Each row is a point on a tangle of strands that fork, close into loops and nearly touch. The rows are in no order.
Points whose rows are less than 48.4 apart are linked; no others are. Some points are linked to none.
<584>: [ 39 -25  72  -9 -72  -4 -72  36  25 -32  44  19  -2]
<219>: [ 28  27 -64 -17  50 -12  77 -60 -40   1 -34 -17 -35]
<763>: [-26 -36  33 -14 -12   9 -39  73  49   2 -18  29  39]
<494>: [ 55 -26  75  -8 -76  -2 -80  31  29 -50  45  19  -7]
<356>: [-44  -1 -45  10  -1   8  32   9  -1  40 -36  -8  23]
<402>: [-38 -11 -25   5   0   5   5  26  25  14 -37   3  25]
<249>: [ 53  31  63  58 -34  -4  -5 -69 -45 -12  73 -31 -31]
<454>: [-11  25  58  30 -35  -9 -26 -15 -37  49  53   2 -10]
<236>: [ -3   8 -64 -78  55  18  -4  25  42 -80 -33  17  -7]
<306>: [ 46  -1  71  15 -62 -11 -54   1  -1 -28  53  -3 -12]
<146>: [  8   7 -61 -40  47   2  15 -10  20 -49 -32   8 -17]
<162>: [-49 -11 -64 -13   6   7  29  35  11  42 -40  -8  27]
<234>: [-38 -22 -60 -27  12   2   4  53  39   8 -48  -1  22]
<593>: [ -1   3 -60 -59  50   7  -3  11  36 -67 -35  14 -12]
<256>: [  9   0  68   9 -55  -9 -49  16 -10  14  53   8  -5]
<337>: [ 28  47  61  64 -36  -5   4 -77 -67  30  77 -23 -38]
<65>: [ 44  25  66  43 -45  -7 -23 -41 -31 -12  69 -22 -25]
<699>: [  9   7 -63 -21  41  -2  32 -23   7 -21 -33  -2 -18]
<458>: [  8  14 -82 -78  71  21  40   9   9 -39 -35   1  -5]
<83>: [ -6   7 -86 -36  51  -1  73   2  -7  37 -37 -16  -9]
<124>: [-44   6 -44  15  -3   9  43  -6 -18  54 -31 -10  22]
<542>: [-57  15 -12  14 -13  14   5  12 -13  69 -28   6  39]
<416>: [ 20 -37  24  -1  22  -6 -39  14  30 -70  10   6   2]
<143>: [-40 -29 -60 -36  13   2  -8  67  51   1 -53   2  23]
<328>: [-13 -46  13 -15  10   1 -41  59  59 -35 -28  20  25]
<750>: [ 34  24 -30   0  52 -12  46 -82 -24 -55 -15   4 -44]
<352>: [ 33 -62  44 -24  -1   1 -70  49  43 -86  16  17  12]
<685>: [-40 -37 -37 -30   6   3 -22  74  59  -7 -55  11  31]
<663>: [  9  13 -80 -44  53   3  47 -11   0  -9 -35  -6 -16]
<378>: [-38 -38 -16 -22  -1   5 -27  72  58  -4 -48  17  36]
<717>: [  67    9   30   56   35  -16   35 -117  -58  -63   48  -23  -48]
<471>: [ -3  44  53  56 -19  -3   6 -57 -60  54  56  -9 -21]
<49>: [ 23  27 -75 -73  81  20  70 -18 -22 -34 -34  -8 -14]
<716>: [ 25   4  67  16 -48  -9 -44   5  -8  -3  54  -4  -8]
<662>: [-49  -1   9   7 -12   9 -12  33  13  42 -23  15  40]
<476>: [-32 -24  44 -15 -24   7 -42  68  34  24  -4  34  38]
<89>: [-10  28  50  41 -16   1  -3 -27 -32  43  39  -1  -2]
<387>: [ 67 -22  72   0 -61  -3 -78  12  22 -66  44   9  -7]
<294>: [ 26 -18  71  -6 -64  -6 -63  34  15 -15  46  15  -2]
<222>: [-55 -18 -66 -23   4   6  19  54  24  38 -43  -6  31]
<756>: [ 41  20  73  34 -64 -12 -42 -27 -25 -12  67 -14 -27]
<517>: [ 25  26 -79 -57  77   4  80 -26 -29  -4 -35 -13 -17]
<428>: [ -9  12 -17  39  12   0  41 -44 -15  18 -18 -11  -3]
<149>: [ 15 -58  39 -20   4   1 -59  57  52 -60   4  20  16]
<623>: [-15  12 -52  19  12  -1  65 -41 -26  37 -31 -19  -8]
<532>: [-16  38  47  48 -12   1   5 -41 -48  59  38   0  -6]
<395>: [ 18  25 -57   8  35 -14  87 -72 -46  20 -34 -23 -34]
<41>: [-60  15 -32  14 -10  16  27   0 -25  77 -30  -2  38]
<230>: [ 11 -23  17  15  22  -5 -21   1  25 -45   4   3   2]
<117>: [-33   9 -50  18   4   4  57 -22 -24  48 -30 -17   9]
<432>: [-23   1 -81 -15  31  -2  70   0 -10  46 -34 -17  -2]
<187>: [-48   7  -8  14 -10  11   5  17   0  48 -25   7  36]
<543>: [-30 -39  16 -15  -5   8 -36  73  57  -8 -32  24  36]
<587>: [ -4  15  62  19 -45 -11 -38  -1 -24  34  56   6  -8]
<404>: [-26  21  44  28 -17   2 -13  -5 -18  50  24   9  12]
<319>: [  3  10 -86 -46  60   3  62   1  -2  15 -36 -13 -12]
<452>: [ 45  41  60  68 -25  -2  17 -85 -63  10  75 -31 -36]
<347>: [ -9  -1  -9  31  14   1  20 -25   5   1 -16  -5   3]
<666>: [-46  -7  29  -6 -20   7 -32  52  20  45 -14  29  41]
<244>: [ 18  22 -77 -31  55  -6  78 -36 -28  12 -36 -18 -25]
<104>: [  5  47  57  58 -29  -4   1 -67 -71  55  68 -13 -32]
<253>: [  5  17 -54  14  26 -12  76 -59 -35  25 -32 -22 -25]
<657>: [ 66  -4  77  16 -70 -10 -70  -7   8 -56  51   1 -19]
<173>: [  3 -11   2  26  23  -5   1 -16  14 -26  -6  -2   1]
<578>: [ -1 -43  23  -9  10   0 -43  49  51 -43 -13  16  21]
<102>: [ 28 -51  35 -15  15  -4 -60  29  35 -91  18  11   4]
<427>: [  4  -9  69  -2 -63  -9 -58  29  -1  15  50  19  -4]

A fork is a point with three links, a tip a point with one. Leave the first point through the second and follow the links. Name the first fork or tip that comes.
<222>, <162> | <124>
<65>, <249> | <89>
<41>, <542> | <543>
<452>, <249> | <756>
<83>, <319> | <236>

A tip is a point with one link. Name the tips that can be reached along the links from each point below, in the order of the rows.
<294> | <756>, <404>
<124> | <49>, <428>
<319> | <236>, <432>

Name the points in between on the shortest way along the links from the first point to the second, in order.
<230>, <149> | <416> <102> <352>
<387>, <587> | <657> <306> <716> <256>
<471>, <427> | <532> <89> <454> <587> <256>
<328>, <143> | <543> <378> <685>
